Each row is a point on a landscape with many peaks, with its height.
A climber steps from a point to whichever of its 4 nearest points has the largest rise for the distance, and stops where none of them is higher. Distance is the straight distance between rows; heights are no part of it.
q821: [118 120 107 157 127 100 132 142 135 119 112 182 127 159 145 127 141 118
 105 128 104]  h=560
q275: [117 145 160 121 140 175  89 134 130 111 143  52 139 133  63 131 157 155
 159 100 131]  h=736
q166: [136 106 116 132 121  96 161 145 102 150 110 161 133 119 145 151 119 142
 108 108 108]  h=626
q728: [153  98 115 135 117  98 162 114 106 178 104 155 128  98 161 148  91 135
 115 106 124]  h=692
q207: [110 140 162 105 168 171  75 128 143  99 156  53 114 146  83 104 153 118
 174 131 133]  h=672
q195: [143 137 186 137 180 181  75 114  91 129 122   9 164  77  77 144 150 147
 166  91 168]  h=469
q50: [163  90  92 120  95  82 165  86 127 194 102 185 124 101 149 145  90 149
  88 102 117]  h=495
q971: [151 109  81 127 104 112 162 146 109 135 107 228 106 161 159 130 129 137
 102 134 120]  h=593
q988: [ 80 164 141 121 117 144 134 167 163  86 139  64 101 149 120 132 129 101
 155 189 136]  h=475
q354: [111 126  86 146 104 118 142 130 158 111 124 192 126 168 165 104 124 101
 130 148 126]  h=508
q630: [139 125 149 130 157 138 113 108 106 172 117  80 139  85 100 164 115 138
 151  89 137]  h=724
q512: [ 94 139 135 109 137 108 111 140 154 110 150 148 122 139 149 113 120  98
 133 177 128]  h=523
q413: [ 92 142 123 127 123 107 132 142 171  85 140 157 125 144 165 124 119  92
 125 188 139]  h=473
q839: [ 84 152 137  96 114 122 123 152 157 114 144 110 113 151 132 109 117 102
 150 183 119]  h=509
q829: [124 114 156 133 152 134 113 132 107 143  97  93 155 105 114 158 133 152
 135 102 144]  h=802
q947: [154 123 121 124 113 137 144 122  95 144 121 141 131 106 121 149 115 151
 118 114 146]  h=735
q412: [ 97 147 165 100 155 179  88 121 149  95 148  25 112 141 100 109 149 103
 182 168 149]  h=621
q358: [ 93 166 141 135 134 140 117 132 159  82 158  69 130 123 130 119 134  95
 146 165 140]  h=344
q47: [154 101  84 118 101 109 167 149 109 144 109 231 108 154 165 151 117 140
  98 133 130]  h=577
q456: [175  99 110 123 132 132 130  68 122 172 119 157 125  86 119 150 112 142
 117  89 145]  h=642
q856: [117 145 123 122 129 131 118 139 140 125 158 136 117 156 121  94 125 117
 145 133 106]  h=594
q120: [146  90  83 117  92  93 164 103 127 172  99 206 122 122 149 163  93 156
  97 123 127]  h=518
q127: [139 103  82 138  99 113 161 138 125 133 102 209 121 168 140 138 132 138
 101 128 124]  h=605
q842: [112 124 106 154 133 100 134 131 153 115 121 183 130 161 146 120 131 111
 114 134 110]  h=483
q701: [134 130  93 135  99 105 155 144 120 132 138 233 115 168 183  90 115 110
 115 151 109]  h=541
q764: [143  95 104 128 104  85 166 113 119 177  93 167 135 105 153 147  91 144
  97 109 113]  h=616
q84: [135 134 178 139 163 168  86 117 102 121 117   7 172  87  77 136 153 154
 148  93 156]  h=647
q259: [122 147 152 120 136 170  96 138 122 114 147  62 147 127  59 136 157 169
 150  99 132]  h=730
q534: [147 118  90 156 107  84 175 155 106 141 117 244 113 151 195 115 121 114
  85 140 100]  h=146
q283: [144  94 138 126 153 126 117  86 109 177  91  99 144  98 106 151 109 144
 132  93 135]  h=783
q12: [133 106 150 134 150 137 111 123 100 151  97  93 152  98 112 154 127 147
 136 106 145]  h=799
q827: [131 146 153 123 142 163  91 137 108 128 138  76 141 112  68 155 143 164
 149 102 137]  h=691
q299: [135 136 153 121 142 155  95 125  92 146 131  80 142  91  74 168 129 157
 152 100 143]  h=679
q868: [128 146 116 126 124 144 126 138 127 117 149 130 123 152 116  97 134 121
 137 124 105]  h=589
q424: [ 98 150 160 109 158 174  80 116 154  96 152  30 117 147  85 104 146 110
 177 144 136]  h=680
q912: [162 106 113 136 123 114 161 108 103 174 112 158 125  91 158 155  97 139
 125  99 133]  h=721
q699: [ 94 174 156 131 122 142 121 152 152  64 157  53 109 125 122 132 141  98
 140 192 145]  h=390
q522: [159 130 144 130 159 148 114  99  97 171 133  74 134  82  80 163 110 140
 145  83 143]  h=604
q391: [154 142 142 122 151 159 102  87  96 162 133  64 144  80  69 156 112 146
 141  98 146]  h=801
q490: [114 137  99 119  93  95 156 151 143 122 150 223 117 156 194  95  97  97
 114 172 100]  h=514
q347: [102 137 120 130 141 104 115 138 144 118 148 162 119 147 143 110 131 105
 132 152 109]  h=578
q613: [100 160 167 111 143 149  98 131 139  76 160  51 119 117 127 109 142  90
 142 183 149]  h=420
q863: [115 124  76 164  98  69 167 148 140 134 122 249 113 159 199 112 110 106
  87 154  90]  h=391
q496: [105 130  96 140 103 120 146 130 168 101 129 180 128 161 171 106 112  92
 134 164 128]  h=480
q843: [129 138 118 126 137 117 123 153 119 127 153 157 115 152 129 112 134 126
 126 122 102]  h=602
q961: [ 98 135 121 136 135 101 118 132 157 102 139 166 121 144 160 119 126  97
 130 162 122]  h=485
q450: [153  89 132 120 134 128 119  73 120 175  98 118 147  98 109 142 110 146
 114  98 141]  h=701
q539: [189  95 115 132 123 112 165  75 117 202 106 173 123  97 161 139 117 126
 117  57 116]  h=383
q707: [191  95  89 121  94  77 168  70 132 214 116 211 128 108 156 135 124 152
  69  67 100]  h=490
q935: [125 141 167 113 153 161  87 144 122 118 145  75 132 135  72 140 162 157
 157 100 135]  h=671
q657: [170 106 110 129 125 133 133  74 113 170 116 151 126  89 125 154 106 141
 116 100 156]  h=725
q469: [177 102 115 128 127 130 138  80 110 171 114 159 125  87 130 157 106 139
 121  98 144]  h=715
q644: [126 130  84 132  98 122 152 138 136 128 125 219 117 172 169  94 121 110
 122 144 113]  h=558
q3: [121 146 179 138 152 168  93 123 114 103 131  12 172 103  71 128 164 156
 141  89 140]  h=756
q209: [123 133 161 119 155 158  94 148 117 122 141  81 140 121  80 144 158 158
 156  99 136]  h=580
q225: [ 92 169 152 129 131 142 116 139 158  74 158  55 121 117 126 129 141  90
 143 180 142]  h=406
q289: [112 134  99 131  95 125 147 136 162 104 130 188 125 162 171  99 108 102
 134 165 126]  h=519
q446: [118 126 163 133 173 147  88 139 134  99 148  91 135 132 113 112 160 121
 137 109 133]  h=439
q778: [143 120 126 132 118 144 131 131 112 118 114 117 148 127 110 140 137 158
 116 111 145]  h=504
q473: [154 132 159 128 148 165  93  93  96 140 119  29 166  82  63 137 123 153
 129  95 153]  h=660
q852: [139 128 124 138 135 112 138 158 111 134 133 162 120 142 125 132 133 132
 122 112 104]  h=634
q165: [124 122  89 154 115 110 145 131 145 118 109 200 123 172 150 114 135 112
 117 134 116]  h=534
q887: [156 111  91 141 108  86 179 159 104 141 109 241 107 150 191 125 127 123
  90 130 112]  h=187
q220: [132 128  91 152 103  84 162 149 120 133 131 243 115 154 198 101 116 105
 100 148  99]  h=377
q224: [ 89 146 140  97 117 117 119 158 153  94 142 130 110 149 146 117 124 101
 130 200 135]  h=474
q93: [ 88 166 127 133 122 139 133 130 161  93 152  78 123 139 124 111 119  95
 156 158 131]  h=533
q715: [141 128 150 125 158 139 109 113  99 165 116  82 140  90  93 167 118 147
 149  94 141]  h=708
q503: [101 153 172 101 150 165  86 128 138  84 159  43 122 127 118  93 141 104
 157 177 147]  h=542
q62: [ 83 142 142  90 113 126 127 159 164 104 138 110 111 157 140 109 124 104
 147 200 126]  h=496
q590: [127 150 157 124 139 166  95 130 111 128 141  64 147 114  57 150 148 166
 147  99 139]  h=714
q321: [153 112 120 133 119 111 165 132  96 166 109 153 126  98 149 155 102 142
 119 105 126]  h=722
q42: [129 131 138 152 141 149 120 130 141  95 130 102 142 136 113 114 155 129
 122 106 130]  h=415
q595: [152 106 147 129 156 134 118  92 111 188 111  87 134  87  97 156 113 132
 143  79 135]  h=613
q747: [ 89 157 191 104 136 181  98 157 140  70 142  13 109 136 106 108 148 109
 171 202 153]  h=532
q866: [ 85 170 141 129 125 140 131 151 165  82 149  64 109 135 125 131 130  97
 152 181 140]  h=503
q978: [110 140 161 110 170 169  79 130 134 102 160  71 114 140  91 105 157 119
 163 127 134]  h=640
q898: [ 95 154 175  97 149 164  87 141 149  84 156  34 121 126 114 103 146  98
 155 189 156]  h=494
q118: [153 104 123 130 123 139 123 101 109 144  96 117 151 102 112 147 115 153
 121 113 154]  h=784
q583: [ 94 140 129 119 127 107 129 147 161  87 141 149 120 142 157 126 121  91
 126 194 134]  h=484
q324: [146 123 144 129 169 136 118 101 106 182 121  79 132  85  91 160 113 133
 147  85 134]  h=656
q28: [ 87 164 138 132 123 143 134 140 159  89 149  70 117 138 129 124 121  95
 150 171 134]  h=521
q360: [166  88 105 129 110  90 172  87 125 201 101 169 129  93 164 132  93 136
 107  85 112]  h=561
q219: [ 92 164 173 106 129 157  98 152 141  67 160  39 115 119 124 112 147 105
 136 201 147]  h=487
q435: [141 126  92 139 108  99 156 150 122 133 130 237 110 160 179  99 117 114
 108 144 108]  h=498
q505: [158  93  87 121 101  90 184 142 108 161  95 236 108 129 192 156 101 138
  98 121 133]  h=324
q566: [140 134 128 140 119 149 134 136 123 104 119 117 141 139 108 119 146 141
 121 109 132]  h=397
q228: [ 95 145 131 112 134 109 112 140 151 119 152 145 115 145 143 105 117 102
 140 170 115]  h=527
q548: [153 123 124 122 113 131 149 141  91 142 123 152 128 104 135 153 113 150
 119 109 135]  h=696
q78: [ 99 133 110 132 115 112 143 138 169  91 133 166 129 148 164 122 116  85
 129 178 140]  h=464
q924: [100 141 162  97 157 169  81 125 139  97 154  51 116 134 110  96 147 106
 166 159 143]  h=597
q894: [130 141 154 129 135 164  93 124 108 121 134  43 163 105  59 147 146 170
 145 102 143]  h=732
q296: [108 151 136 136 149 143 104 124 154  84 158  75 127 125 128 107 143  95
 141 144 134]  h=529
q918: [106 155 117 119 122 143 124 131 154 113 152 106 119 150 125  96 118 103
 155 151 113]  h=535
q642: [147 140 153 133 139 170  93  99  97 137 123  33 165  84  64 140 127 158
 131 103 150]  h=683
q112: [ 91 135 125 123 134 101 117 139 160 102 141 159 120 141 157 115 125  95
 125 168 124]  h=517
q352: [148 125 121 127 110 144 147 146  99 129 128 148 134 124 113 141 131 158
 123 110 133]  h=804
q697: [118 138 100 122  97 110 161 151 146 122 144 212 114 160 184  84  97 104
 125 171 108]  h=528
q553: [137  91  99 129 103  90 168 128 120 157  88 174 135 126 143 159 106 155
  95 120 118]  h=633
q106: [138 102 150 129 154 125 112 112 109 163  96  87 146  96 110 150 115 144
 139 103 142]  h=793
q334: [174  99  79 126 100  75 164  67 139 207 114 228 108 107 165 158 102 148
  92  91 118]  h=476
q484: [ 91 156 161 115 161 174  81 117 159  89 148  10 119 138  80 119 150 101
 185 157 143]  h=630
q240: [107 138 124 127 142 110 111 146 140 123 152 160 117 149 137 102 131 107
 131 140 109]  h=591
q174: [139  94  93 122  93 100 164 125 123 151  89 191 133 140 141 161 112 156
  89 125 121]  h=619
q88: [155  92  91 116  93  85 165  88 123 183  97 191 130 116 153 146  93 155
  89 112 118]  h=524
q193: [ 84 170 182 115 126 158 100 167 142  60 157  42 106 128 111 117 153 109
 129 210 146]  h=502
q468: [121 136 167 116 171 150  80 138 132  97 154  89 125 135 101 107 166 126
 147 117 130]  h=450
q873: [117 139  91 126  99 122 155 141 146 123 143 205 126 166 180  89 104 102
 133 165 113]  h=537
q577: [ 89 167 142 135 119 139 122 145 160  76 154  60 117 128 124 132 138  90
 145 177 140]  h=471
q129: [ 91 146 134 101 122 114 115 146 159 108 151 134 119 148 143 107 120 102
 139 190 127]  h=500
q222: [ 96 163 181 105 130 165  97 149 136  72 156  30 114 122 120 112 151 106
 144 205 151]  h=501
q290: [143 105 114 135 118 101 166 130 101 168 104 154 133 101 151 153  98 142
 110 111 122]  h=702
q962: [117 142 157 129 170 150  83 130 134  87 155  82 125 129 115 108 155 109
 144 124 138]  h=492
q905: [116 142 160 111 161 166  88 134 129 105 155  73 121 142  76 125 161 142
 167  98 129]  h=588
q897: [ 87 154 180  97 137 184  92 141 140  80 135  21 109 138 109 107 153 108
 179 193 152]  h=557
q345: [175 101 118 135 126 108 161  94 116 189 110 161 123  92 162 145 100 132
 123  86 129]  h=592
q673: [137 141 192 136 173 177  74 129  96 124 127   4 172  78  78 141 159 153
 160  84 160]  h=584
q506: [ 93 165 189 101 126 166 100 160 135  64 153  29 111 129 113 111 158 115
 146 205 147]  h=506
q33: [138 139 120 128 128 133 135 154 112 122 140 154 119 145 117 117 133 138
 132 116 113]  h=622
q389: [132 103  93 138 109  98 158 137 129 130  95 194 127 162 138 136 138 143
  94 122 115]  h=603
q602: [119 139  92 139 103  85 156 146 136 126 142 236 119 149 195  94 105 102
 107 164  97]  h=477
q800: [173  90  94 120  91  77 162  72 131 206 109 207 124 102 155 134  98 155
  79  91 110]  h=482
q90: [115 124  91 150 113 113 140 128 158 116 121 190 125 165 158 110 127 105
 125 147 124]  h=478
q616: [115 147 170 138 153 170  91 129 130  97 143  19 150 122  63 124 165 152
 145  88 129]  h=745
q169: [101 159 150 127 152 138  96 120 151  80 161  65 125 119 129 108 147  90
 136 160 142]  h=499
q949: [111 149 175 142 156 168  88 130 135  92 147  14 150 113  67 126 171 147
 147  90 129]  h=744
q637: [138 118 139 143 127 144 125 135 119 106 110 111 151 133 110 134 147 151
 118 107 145]  h=639
q198: [177  97 116 130 134 125 141  67 120 188 121 169 120  87 135 156 118 132
 113  76 146]  h=438
q757: [141 100 144 127 155 129 114 100 107 176  91  91 141  91 105 151 107 135
 137  97 131]  h=785
q480: [ 84 177 163 129 122 145 119 158 151  62 156  52  98 126 114 134 144 102
 138 201 143]  h=341
q317: [117 149 119 131 123 146 124 135 145 107 151 114 121 159 119  98 132 112
 148 128 107]  h=569
q382: [117 137  90 137 100 124 155 137 153 115 125 200 125 166 170  91 110 106
 129 157 120]  h=546
q180: [130 114 126 139 123  99 151 159 110 137 112 165 129 135 142 147 131 140
 107 107 110]  h=628
q114: [122 146 156 128 134 170  95 129 119 106 136  34 154 116  60 138 161 165
 142  90 136]  h=741
q126: [137  99  90 136 106 102 160 136 125 141  88 193 126 152 142 149 126 149
  91 131 120]  h=612
q510: [124 128 167 122 165 146  95 151 112 121 134  91 138 125  95 142 162 148
 145 101 140]  h=607
q214: [139 140 119 135 117 144 138 146 117 117 140 141 125 147 110 117 139 140
 126 113 115]  h=587
q438: [157 105 118 135 120 111 162 117 100 175 111 154 128  90 154 150  97 140
 116 105 128]  h=720
q953: [ 89 147 132  91 121 119 119 140 160 115 149 119 120 149 135 110 113 107
 153 182 120]  h=516
q787: [105 126 102 152 125 104 126 127 159 106 131 177 130 155 164 119 131  99
 126 152 130]  h=410
q122: [144  97 134 124 146 127 121 101 107 156  91 100 153 102 104 150 119 147
 127 113 144]  h=791
q722: [116 143 146 145 160 143  96 121 149  85 149  83 131 130 126  99 157 100
 135 129 138]  h=515
q771: [ 96 137 128 120 134 107 113 145 148 113 149 158 122 147 149 109 120 109
 129 164 116]  h=555
q367: [149 119  79 139 100 116 158 139 120 130 115 227 112 170 157 116 128 130
 111 136 120]  h=583
q29: [132 123 142 147 136 148 116 137 132  94 118 101 146 136 116 124 159 137
 119 110 132]  h=451
q893: [154 119  89 143 108  98 170 159 107 138 118 244 107 156 182 116 124 126
 103 138 118]  h=337
q835: [161 112 115 121 114 139 141 100 107 152 113 142 139  99 123 149 110 150
 117 112 155]  h=768
q516: [159  93 115 136 111 100 167  96 118 190  95 160 131  96 159 139  95 133
 107  97 114]  h=620
q944: [148 122 118 125 111 149 136 127 103 130 115 130 147 121 112 145 132 161
 118 111 142]  h=598
q453: [110 148 155 123 163 141  91 123 144  84 166  75 126 125 126 104 149  99
 143 150 135]  h=507
q933: [104 148 127 115 125 118 111 139 143 128 157 139 115 150 134 101 124 107
 143 156 107]  h=505
q344: [160  91  89 118  90  80 162  78 134 194 109 201 122 106 155 150  90 153
  87 113 117]  h=491
q434: [121 122 160 136 164 140 100 145 118 108 128  93 145 122 108 135 166 141
 137 104 136]  h=595
q952: [ 93 171 164 119 135 144 107 140 144  66 159  50 120 116 121 119 142  99
 136 195 148]  h=409
q491: [102 137 101 130 100 121 167 143 167  95 126 175 123 160 176 112 103  87
 138 174 129]  h=470
q256: [123 130 164 124 155 146 105 140 105 139 129  87 149 107  89 165 146 158
 147 103 146]  h=758
q254: [147  95 130 124 134 134 116  93 111 156  90 112 156 102 113 147 115 148
 115 109 151]  h=787
q284: [126 126 148 146 160 140  99 135 137  88 135  95 134 134 118 110 160 122
 129 108 129]  h=375
q51: [125 108  96 150 116 100 143 140 134 125 103 187 123 163 136 126 137 127
 101 125 112]  h=554
q631: [169 118 117 127 117 128 152 103 102 165 114 153 129  87 136 156 101 140
 123 108 150]  h=752
q571: [176  87 105 130 109  93 169  78 125 205 108 174 128 103 162 125 109 131
 104  71 113]  h=511
q608: [104 130  85 154  93  73 166 149 155 123 136 240 120 149 202 110 101 104
  96 163  95]  h=412
q669: [147  91  96 121  95  85 164 103 123 177  90 176 139 113 154 155  93 160
  93 116 120]  h=568
q115: [186  90 111 124 114 100 170  72 126 210 102 180 131 108 162 127 119 136
  98  57 106]  h=486
q2: [183  91 107 123 101  88 165  70 127 212  99 187 135 104 159 124 114 140
  86  68 106]  h=493
q121: [163  94  80 115  92  83 167  93 131 188 109 235 111 111 170 169  92 144
 105 112 138]  h=380
q881: [102 126  67 164  85  64 174 145 161 130 121 252 118 169 196 114  97 101
  94 160  87]  h=394
q625: [109 137  99 118  90 114 163 148 150 113 139 199 121 162 181  90  94  94
 129 175 113]  h=520
q985: [ 96 150 128 106 124 131 122 139 149 117 153 114 123 154 130 102 120 107
 158 162 115]  h=526
q859: [137 139 143 123 148 151 100 116  93 157 135  77 141  85  76 158 121 154
 150  99 146]  h=653
q748: [152 143 146 126 139 165  99  93  93 154 135  43 156  82  64 146 121 154
 134  96 154]  h=703
q481: [163  88 100 128  98  78 163  76 130 199 101 189 125 101 153 135  98 150
  89 100 110]  h=479
q948: [103 129 110 151 132 101 123 127 158 109 123 173 124 155 153 109 133 105
 127 145 117]  h=481
q934: [ 99 155 122 118 121 139 129 129 160 101 151  88 122 150 128 103 124 103
 159 156 123]  h=536
q304: [149 126 145 130 157 144 117 102 100 173 121  81 131  80  93 161 117 139
 149  86 139]  h=652
q294: [113 144 163 103 164 169  74 117 147  97 157  55 118 143  99 100 154 108
 175 140 138]  h=643
q845: [161 121 116 131 122 121 156 119  96 163 116 154 129  91 148 157 100 145
 123 105 137]  h=739
q4: [115 145 163 131 146 178  93 129 139  98 145  31 144 132  59 123 165 155
 145  92 126]  h=743
q518: [ 93 160 187 101 126 173 100 160 138  67 146  31 106 134 111  98 151 113
 149 209 147]  h=512
q528: [135 121  82 146 100 114 150 135 134 122 109 213 121 177 152 110 133 119
 115 134 118]  h=571
q610: [144 143 147 128 138 167  96 103  97 137 140  48 158  93  59 150 129 160
 137  96 146]  h=709
q154: [127 125 153 142 160 140 103 135 131  98 127  95 144 133 113 122 161 128
 127 105 128]  h=436
q561: [131  96 100 137 104  94 168 135 118 140  80 182 133 141 148 156 124 154
  93 117 114]  h=615
q996: [ 94 151 161 133 164 167  81 113 160  87 156   9 125 136  68 117 166 118
 160 118 122]  h=729
q230: [169  97 119 119 131 129 120  69 115 170 100 136 138  91 105 146 115 147
 116  94 146]  h=723
q761: [104 158 123 134 121 142 125 124 159 100 149  94 125 147 122 101 127  97
 155 149 121]  h=539
q802: [142 125  91 143 108  88 166 153 109 138 130 241 107 157 190  99 120 109
  98 146 100]  h=372
q255: [153  91  83 117  92  98 168 121 115 166  98 219 112 135 158 169  98 153
 101 128 138]  h=540
q836: [128 140 127 151 137 150 120 126 143  91 138  98 134 145 113 104 149 117
 131 116 120]  h=510
q523: [162 104  86 125 107  96 179 152 100 149 102 237 104 144 183 141 113 135
 104 127 125]  h=468
q342: [106 152 163 111 151 148  90 123 145  82 163  54 122 121 129 104 142  97
 149 170 147]  h=489
q146: [116 143 120 123 134 129 120 145 131 125 155 138 112 152 124 100 128 119
 138 131 102]  h=601
q936: [105 150 128 140 127 137 122 125 159  92 152  78 130 130 121 107 132  94
 151 145 128]  h=538
q909: [127 116 158 124 160 137 104 134 109 135 108  92 154 106 112 154 139 152
 136 106 147]  h=810
q519: [110 138 125 132 143 103 117 148 138 118 146 161 118 149 141 109 130 111
 127 138  96]  h=590
q542: [ 91 159 198 109 128 184 100 168 136  61 140  12 100 144 109 101 158 116
 152 205 144]  h=513
q79: [121 135 165 114 176 153  84 147 127 108 144  89 127 132  98 115 159 132
 153 109 134]  h=434
q287: [124 136  95 134  96 111 154 142 135 121 143 227 117 155 184  89 107 105
 121 157 105]  h=525
q488: [129 114 112 149 131  99 143 154 121 131 111 169 127 143 142 133 142 133
 103 121 103]  h=606
q191: [142  97 145 124 144 130 120 100 108 168  90  94 151 102 108 149 113 143
 130 103 140]  h=788
q248: [111 147 154 125 156 170  86 122 148  95 153  31 130 141  60 122 166 134
 159 103 127]  h=738
q111: [156  92  84 117  96 101 169 136 115 146 100 219 112 144 150 160 109 153
  97 130 132]  h=563
q151: [121 124 157 132 160 143  99 149 108 130 122  89 148 118 102 152 148 150
 144 104 142]  h=767
q521: [ 81 161 134 124 116 141 131 138 159  97 150  72 117 143 127 117 124  93
 157 169 127]  h=531
q946: [145 131 120 124 118 138 143 159 107 124 137 151 125 141 118 128 136 142
 121 106 122]  h=610
q831: [130  99 114 138 112  88 165 138 109 156  89 163 134 120 149 151 107 148
  97 116 115]  h=627
q269: [121 128 167 132 169 151  91 145 126 103 140  95 129 134 110 121 171 132
 140 107 132]  h=414
q92: [136 144 166 135 138 169  94 118 105 119 122  13 178  92  68 140 142 161
 138  91 146]  h=794
q679: [176 109 114 130 131 119 155  94 108 181 120 160 118  89 149 153 102 129
 120  86 137]  h=674
q74: [146 130 121 131 109 152 139 137 119 117 129 127 138 138 108 128 148 148
 115 108 131]  h=396
q476: [ 81 152 145 105 113 135 133 161 162  97 136  88 103 156 127 122 120 104
 155 189 125]  h=472
q458: [104 137 100 130  99  83 157 154 151 117 151 227 119 150 200 103  99 100
 106 175  97]  h=497
q425: [146 135 127 126 125 126 139 159 105 132 138 157 119 135 123 127 138 142
 122 112 110]  h=629
q755: [127 108  93 154 113 105 148 134 134 123 101 196 120 169 144 127 136 130
 103 127 114]  h=579
q801: [134 144 121 129 123 134 130 148 116 122 143 149 121 145 119 116 137 133
 132 117 115]  h=618
q986: [163  93  90 114  96  98 177 127 117 164 105 236 109 122 177 172  99 148
 105 120 136]  h=452
q306: [156 103  90 137 100  79 194 160 103 140 101 241 105 151 196 132 119 127
  81 131 112]  h=44
q75: [128 145 194 135 173 174  82 133 108 101 136   4 165  90  83 136 169 155
 154  89 145]  h=716
q208: [103 147 157 113 156 172  81 113 160  96 151  27 121 145  73 114 156 118
 173 128 135]  h=713
q623: [129 103 108 142 112  95 161 147 119 145  94 168 127 137 141 151 125 150
  96 119 115]  h=596
q507: [165 106 114 124 121 137 132  80 108 161 115 146 138  92 117 153 105 145
 121 110 153]  h=755
q973: [122 128 117 142 146 101 132 152 126 124 129 170 114 145 140 123 142 125
 113 122 105]  h=625
q133: [149 131 128 126 118 129 149 158  97 137 129 153 122 119 126 140 124 146
 121 108 130]  h=684
q799: [ 93 148 127  98 119 129 119 143 153 112 150 125 115 154 132 100 116 107
 152 168 115]  h=522
q549: [103 148 170 144 166 172  82 122 148  84 157   9 138 123  68 120 169 135
 148  96 122]  h=740
q232: [144 103 134 133 131 140 118 105 112 137  94 109 160 104 114 146 122 152
 120 113 150]  h=790
q576: [134 146 116 142 124 147 126 131 132 106 141 119 125 151 114  98 141 125
 136 114 115]  h=547
q896: [114 132  94 143 105  75 159 149 141 127 136 241 118 146 194 100 106 106
 101 163  92]  h=453
q880: [141  95 104 132 100  95 169 129 113 166  93 165 135 109 155 152 103 152
  96 113 120]  h=661
q96: [142 114 151 128 158 129 115 104 105 176 103  86 140  88 103 162 114 140
 145  94 136]  h=773
q311: [110 151 121 141 131 143 122 123 155  98 152  91 125 150 117  99 129 102
 145 132 124]  h=543
q635: [149 133 168 134 154 168  87  95  92 138 118  20 170  83  72 135 131 154
 133  93 154]  h=631
q788: [125 109 103 147 118  98 151 150 125 133  94 178 128 151 139 144 137 138
  94 121 110]  h=581
q73: [111 142 125 125 142 116 116 146 133 125 151 152 118 149 132  97 134 113
 133 135 100]  h=599
q667: [170  89 123 120 132 125 119  62 122 176 106 139 136  93 114 144 114 149
 108  92 137]  h=654
q890: [135 150 150 122 134 163  97 128 104 139 139  62 149  96  66 158 132 165
 153 104 142]  h=690
q44: [132 138 124 147 128 154 125 132 131  97 131 111 139 145 106 111 150 133
 124 111 131]  h=417
q426: [130 112 156 137 147 143 112 141 115 117 107 105 154 117 113 143 146 148
 121 102 146]  h=779
q713: [141 121  81 162 103  71 179 157 113 141 111 243 112 150 195 114 122 116
  77 138  99]  h=64
q720: [152  91  85 115  90  93 171 113 122 164  97 215 119 129 149 167 101 155
  92 126 132]  h=545
q337: [125 145 118 128 129 129 125 144 124 125 155 149 111 145 122 103 140 117
 135 127 102]  h=608
q61: [108 146 165 104 164 154  77 121 140  89 158  59 118 132 114 102 154 100
 158 159 141]  h=562
q394: [156  97  85 115  97  97 175 136 109 155 104 232 110 134 167 163 111 147
 104 128 135]  h=530
q972: [123 148 122 143 126 146 125 123 149 101 146 101 132 151 117  96 139 113
 139 121 121]  h=553
q704: [144 121 125 135 130 116 156 158  97 147 127 158 128 113 141 153 121 143
 119 111 119]  h=659
q803: [106 129 115 138 141  98 120 139 147 121 140 170 121 149 149 110 131 104
 124 147 115]  h=566
q513: [134 105 146 131 139 132 115 118 107 145  96  97 155 105 111 146 126 149
 131 111 145]  h=795
q474: [176  98  87 125  99  72 167  64 135 211 121 228 119 106 156 148 119 148
  83  79 112]  h=488
q251: [132 125 126 135 129 110 147 161 109 138 125 160 125 134 136 142 131 139
 114 114 109]  h=641

For each start below, name the point where the climber stops.
q284 => q909
q304 => q909
q952 => q92
q468 => q337
q898 => q92
q324 => q909
q715 => q909
q480 => q92
q61 => q92
q446 => q337
